Each row is a point on a landscape with many valleys, with its height.
A ball rolls from a point to the lowest of its 2 nearest points, and stops where none of them is lower. Distance is the straight distance between rows; heights are no part of it.
zasiz: [104 131 138 113 136  75 203 192 104 145 130 107 164 148 150 156 120  93
 166 159 140 118 156]  height 539
kates: [116 140 131 101  83 122 140 168 124 142 193 140  89 117 176 139 186 116
 131 135 122 109 133]  height 371
miv: [128 153 165 127  63 149 143 143 147 165 157 125 117  64 132 142 163 111
 104 158 138 133 193]  height 472
budet: [120 133 141 106 111 116 132 120 116 114 112  74 179 147 201 157 143 113
 128 145  82  72 116]  height 177
fim: [ 85 157 157  77 143  98 124 181 111 123 145 151 112 148 157 104 127 135
 123 147 144 118 148]  height 277
Pebi: [151 123 110 163  91 122 110  56 122 129 169 105 181 165 188  94 125 146
  74 114 104 112  65]  height 622
dit: [126 141 113 152 185 145 118 117 106 103  59 181  86 132 110 111 142 123
 167 158 129 139  96]  height 428
Zul: [173 156 155 124 130 150 146 180 107 141  84 104 120 107 111 133 136 103
 122 178 117 138 147]  height 138
gazo: [140 149 146 131 164 201 107 133 147  91  56  98 114 124  89 146  94 156
 129 144 156 137 186]  height 480
rapat: [ 73 122 119 165 178  79 172 153  84 155  85 169 121 128 106 103 141  98
 179 138 140 155 148]  height 251
boded: [ 94  87 111 143 138 119 164 108 122 151 138 171  81 117  88 133 146 126
 181 128 127 168 160]  height 424
kegor: [114  88 152 118 119 134 149 123 144 125 143 115 117 120  89 181  84 121
 161 101 142 165 197]  height 550
zezok: [126 171 184 109 126 155 123 187 130 155 139 142  92  90 116 141 106 153
  81 153 156 163 187]  height 577
vod: [134 149 201 110 144 127  95 118 165 129 168 159 172 133 137  97 104 164
  99  92 151 144 129]  height 444
nek: [122 143 104 150 171 164 142 142 136 173 103 152  88 118  48  89  91 126
 112 117 146 143 151]  height 611
Rer: [151 122  56 114 118 165  88 140 152 129  95  93  81 133  56 113  67 144
 102 104 148 123 128]  height 456
tenu: [162 120 146 138 131 142 161 140 114 144 100 125 123 104 130 149 169 106
 165 163 106 120 126]  height 298
modaf: [160 168 142 118 110 135 102 130 117 106 159 174 113 123 203 127 194 121
 119 141 118 109  66]  height 284
sirep: [125 133 146 119 114 103 206 188 114 174 138 104 149 120 124 147 116  86
 147 141 139 128 177]  height 637
petef: [ 97 120 105 149 162  73 131 126  98 118 111 154 168 159 148 103 150 103
 160 126 132 114  84]  height 191
gop: [ 87 105  80 184 171  96 102 100 103  77  66 115 150 166 110 143 111 124
 170 114 128 145  86]  height 280
nel: [145 129 129 124 103 124 146 128 117 115 119 106 164 145 205 154 177 105
 153 146  91  80  86]  height 207
Siped: [151 117  94 127  77 152  91  76 205 148 148 117 101  82  97 101 116 155
  65  92 122 122 129]  height 213
Lup: [113  94 139 103 101 154 127 117 156 128 150  95 105 110  81 148  85 137
 133 107 140 144 200]  height 519
fakap: [118 115 158 135 173 122 103 108 136  78 108 144 147 153 118 153 101 140
 161  99 142 157 128]  height 365
ziso: [ 88 107  92 155 159  78 124 133  89  96  94 126 158 166 160 149 134 112
 169 135 106 125  79]  height 233
Suvo: [151 130 198 157 138 120 204 142 132 151  95 133 156 111 118 188 103 126
 166 186 137 153 200]  height 834
Fosim: [170 125 119 169 106  91 115 112  80  66 157  87 157 184 185 165 102 150
  82 135 107 116  49]  height 139
dal: [126 110 121 141 121 117 161 143 120 138 188 163 110 139 154 135 166 110
 168 109 121 126 102]  height 329
Nofu: [112 151  81 107 142 110 118 127 121 143 142 174  87 144 134  50 133 121
  96 115 125 114  92]  height 285
vik: [107 152 151 125 164 111 174 134 110 172 102 166 141 134 145  76 151 104
 144 174 116 100 157]  height 239
Pusak: [109 146 152  68 113 139 105 163 136 173 141 100 184  94 129 100 132 167
  74 136 153  87 144]  height 423
fol: [203  95  75 166  85 165 107  70 128 112 108  85 123 122  97 131 129 117
 138 116 104 139  93]  height 292
rel: [ 65 145 158 102 143  94 152 151 116 153 147 196  93 146 146 102 129 139
 140 160 144 143 201]  height 382
Govu: [133  73 116 163 169 125 157  98 115  84 136 156 157 114 156 194 178 136
 205 148 110 132  67]  height 221
fona: [168 132 111 168  99 129 113  41 104 105 126  94 174 167 162  82 106 147
  70 135 127 142  53]  height 634
loni: [ 89 128 100 123 185  94 112 184 122 142 112 116 137 139  71  90  64 130
 125 101 176 132 135]  height 279
sed: [113 153 145 136 163 146 150 147 136 188 159 190  79 135  76  89 117 134
 107 120 144 165 168]  height 549
Kuze: [152 107  47 122 102 122 113 145 129 140 151  94 111 142  77 102  80 131
  95 100 137 132 111]  height 421
zivo: [105  85  98 129 135  86 163 159 105 109 153 128 108 157 118 158 151 106
 163 105 125 140 117]  height 270
bega: [134 133 202 125  81 150 139 108 147 134 124 126 125  72 147 179 163 119
 125 163 126 137 193]  height 540
nebu: [160 109  80 155 132 117 125  94 121 139 127 120 131 149  86 105  96 114
 114  82 141 146  95]  height 381
pulu: [126 149 111 132 159 194 121 124 147 184  85 119 124 104  66  90  88 152
 102 117 154 112 159]  height 636
gezol: [172 114 163 137 108 140 124  73 136 121 139 119 157 107 157 157 160 127
 124 110 102 128 102]  height 598
fafut: [106  95 113 153 160 124 123  92 145 114 122 120 146 148  92 122  86 121
 155  70 140 145 129]  height 326
turop: [187  92 117 178 142 133 160  73 112 102 112 131 176 133 143 167 157 116
 170 139  99 124  52]  height 192
Piv: [129 137 155 129 148 157  98  56 170 124 123 178 101 116 114 102 127 150
 133 111 128 141 136]  height 229
Diven: [125 142  83  86 114 157  77 142 135 100  94  99  66 118  92 123  98 153
 100 147 129 119 146]  height 485
Tubu: [ 83 137 125 137 185  91 156 144 104 149  91 142 155 143 135  95 143  82
 163 146 131 108 126]  height 90
tabi: [150 140 168 124 126 124 140 138 119 103 131 145 151 139 221 163 196 122
 153 155 105  96  58]  height 240
Mezag: [116 144 136  98 132  84 166 208 106 122 155 109 158 170 164 154 130  88
 140 127 139 110 106]  height 417
susu: [154 145 171 106 129 132  81 117 143 115 167 149 155 143 170  99 106 150
  95  88 147 139  90]  height 410
dib: [146 142 129 114 101 146  96  92 176 129 164 154  83 105 103 103 125 153
  90  93 126 147 116]  height 182
Kili: [119 149 137 105  70 133 147 175 146 158 196 137  97  85 156 141 157 121
 100 125 141 124 177]  height 414
Gulo: [176 174 176 109 124 149 136 211 120 124 107 103 135  97 138 139 135 111
  94 166 133 116 134]  height 302
Fegu: [162 138 135 161 100 159 162 134 118 165 120 138  98  77 132 125 202  88
 143 161 106 114 127]  height 364
rasof: [ 88 124  70 131 150  68 111 127 110 122 141 165 121 170 136  60 125 126
 139 101 130 125  92]  height 246
Salet: [119 120 145  97 143 110 123 132 123 112 106  74 201 153 148 141 102 124
 124 126 109 101 125]  height 104
mipob: [173 143 134 135  96 146 100  81 140 103 132 165  98  90 178 122 221 120
 120 151 109 115  72]  height 320
gagel: [139 108 170 110  87 142 121  98 147  97 146 126 131  97 177 177 189 137
 145 138 108 127 142]  height 587
gisa: [114 147 146  82 141  90 136 182 111 106 156 137 142 156 172 119 129 121
 127 131 122 119 110]  height 338
luzu: [120  71  65 133  99 114 117  84 138 100 140 126  86 146 108 146 133 135
 144 101  88 140 105]  height 160
bafek: [156 152 115  90  69 153  80 153 158 122 147  96 110  60 121 141 142 131
  68 136 122 125 127]  height 523
ser: [134  99  86 182  97  93 109  76  90  70 152 114 133 186 165 152 125 148
 105 129  95 123  61]  height 94
sede: [155 137 126 136 116  96 113 152  81  67 133  69 161 172 169 168 114 125
  96 129 101 110  71]  height 190
liki: [179 110  85 144  67 162 103  88 144 118 117  93 102  84 113 134 156 116
 124 130  90 117 119]  height 316
vivob: [ 99  76 165 143 154 102 178 104 133 134 145 143 162 130 137 178 139 118
 197 117 128 146 141]  height 290
kek: [ 98 127 144  82  95 166  98 120 188 156 131 105 118  90  97 119 106 174
  96 114 147 126 187]  height 475
sur: [127 133 149  74  94 157  80 115 167 144 130  75 174  92 116 128 110 175
  79 108 132 104 155]  height 452
Fup: [ 89 131 106 152 183 111 152 186 122 147  83 107 128 138  71 129  81  98
 158 116 163 151 157]  height 418
dafov: [139 157 153  70 115 132 123 217 117 148 129  78 159 104 134 133 104 136
  88 141 145 110 147]  height 403
Vosu: [131 151  99 147 169 155 105 122 113 115  76 183  46 131  89  85 134 123
 129 156 133 141 107]  height 377
kib: [200  88 108 189 113 148 138  85 108 108 101  94 164 135 107 154 120 108
 158 111 112 143  66]  height 244
Nide: [ 95 167 162 130 144 134 144 148 130 172 136 178  77 117 105 106 124 147
 111 171 133 158 191]  height 478
Setu: [ 72 102 131 164 167 112 180 117 111 169 125 183  95 133  86 117 137  98
 179 127 147 163 162]  height 370
Keki: [130 163 202 102 140 151 111 149 158 154 178 159 138 109 132 114 101 168
  99 121 166 156 175]  height 506
Savut: [129 103  76 156 102 105  93  85 103  61 133 120  91 174 125 149 104 149
 115 123 116 145  76]  height 127
vif: [155 140 104 133  99 138 119  96 124 139 120 170  78  82 146 107 210 107
 131 159  98 108 100]  height 353
kogem: [ 71 140 114  88 166  99 107 179 120 119 136 143 112 145 101 106  88 143
 114 116 156 145 149]  height 168
Vene: [135 137 114 113 135 179 119 170 128 126  53  62 141 121  86 133  73 134
 139 154 156 100 175]  height 339
kilu: [138 178 154 134 193 204 104 118 156 143  76 141 114 125  92 108  94 172
 103 126 173 133 164]  height 586
vozi: [146 144 149 107 140 103  88 148 123  86 169 143 141 164 169 130 122 147
  98 102 124 144  79]  height 386
gim: [134 120 164 132 156 164 114  86 146 114 111 164  96 124 100 147 120 147
 147 106 132 165 149]  height 281
poge: [130 130 161 137 103 115 200 163 113 178 108 118 147 112 113 159  99 109
 137 181 141 131 225]  height 731
furi: [122 142 139  92 116 119 121 137 150 188 158 109 190 117 157  71 135 150
  80 117 138  74 122]  height 393
bezi: [117 158  87 114 143 143  99 123 136 129 104 177  51 120 112  71 145 137
 105 141 126 128 123]  height 327
meva: [105 158 146 103 152 128 137 135 141 189 140 152 169 131 161  52 134 132
 112 136 129  89 150]  height 348
tati: [147 161 104 103 102 180  58 151 156 110  96  97  76  81  95 119 117 150
  83 146 139 109 155]  height 503
Mufab: [105  76 140 149 154 114 142  83 122  92 153 163 155 145 151 169 166 142
 195 118 112 143 109]  height 241
bedi: [ 89  79  69 135 127  71 128 132 106  97 154 110 120 166 107 150 115 113
 155  87 108 141 115]  height 208
vufef: [ 71  92  53 137 140  97 112 109 125 116 120  99 120 159  76 123  84 106
 151  69 130 136 141]  height 267
Navog: [110  96 182 122 126 112 165 110 144 111 131 107 166 137 122 183 115 122
 184 125 134 158 183]  height 420
funek: [145 123 109 150  76 115 134  74 143 137 195 113 163 152 200 122 146 134
  98  96 104  94  79]  height 615
gadek: [179 117 137 166  85 145 130  69 141 127 178 120 152 120 183 157 182 115
 127 104 102 106  71]  height 607
Pek: [125 116 111 116 131 149 123 152 127 121  78  63 167 140  94 142  80 125
 126 127 127 105 147]  height 235

For each start below, name the point where the ball stops.
kek: Tubu
Kuze: bedi
dit: Tubu
bafek: Tubu
mipob: Salet
pulu: Salet
Vosu: Tubu
bega: bedi
Pebi: bedi

For each start below, name every point that the ball comes to, in order.
Lup: kek sur Pusak furi meva vik Tubu
tati: Diven Rer Kuze nebu fafut vufef bedi
Suvo: Navog vivob Mufab Govu turop
vif: mipob modaf tabi nel budet Salet
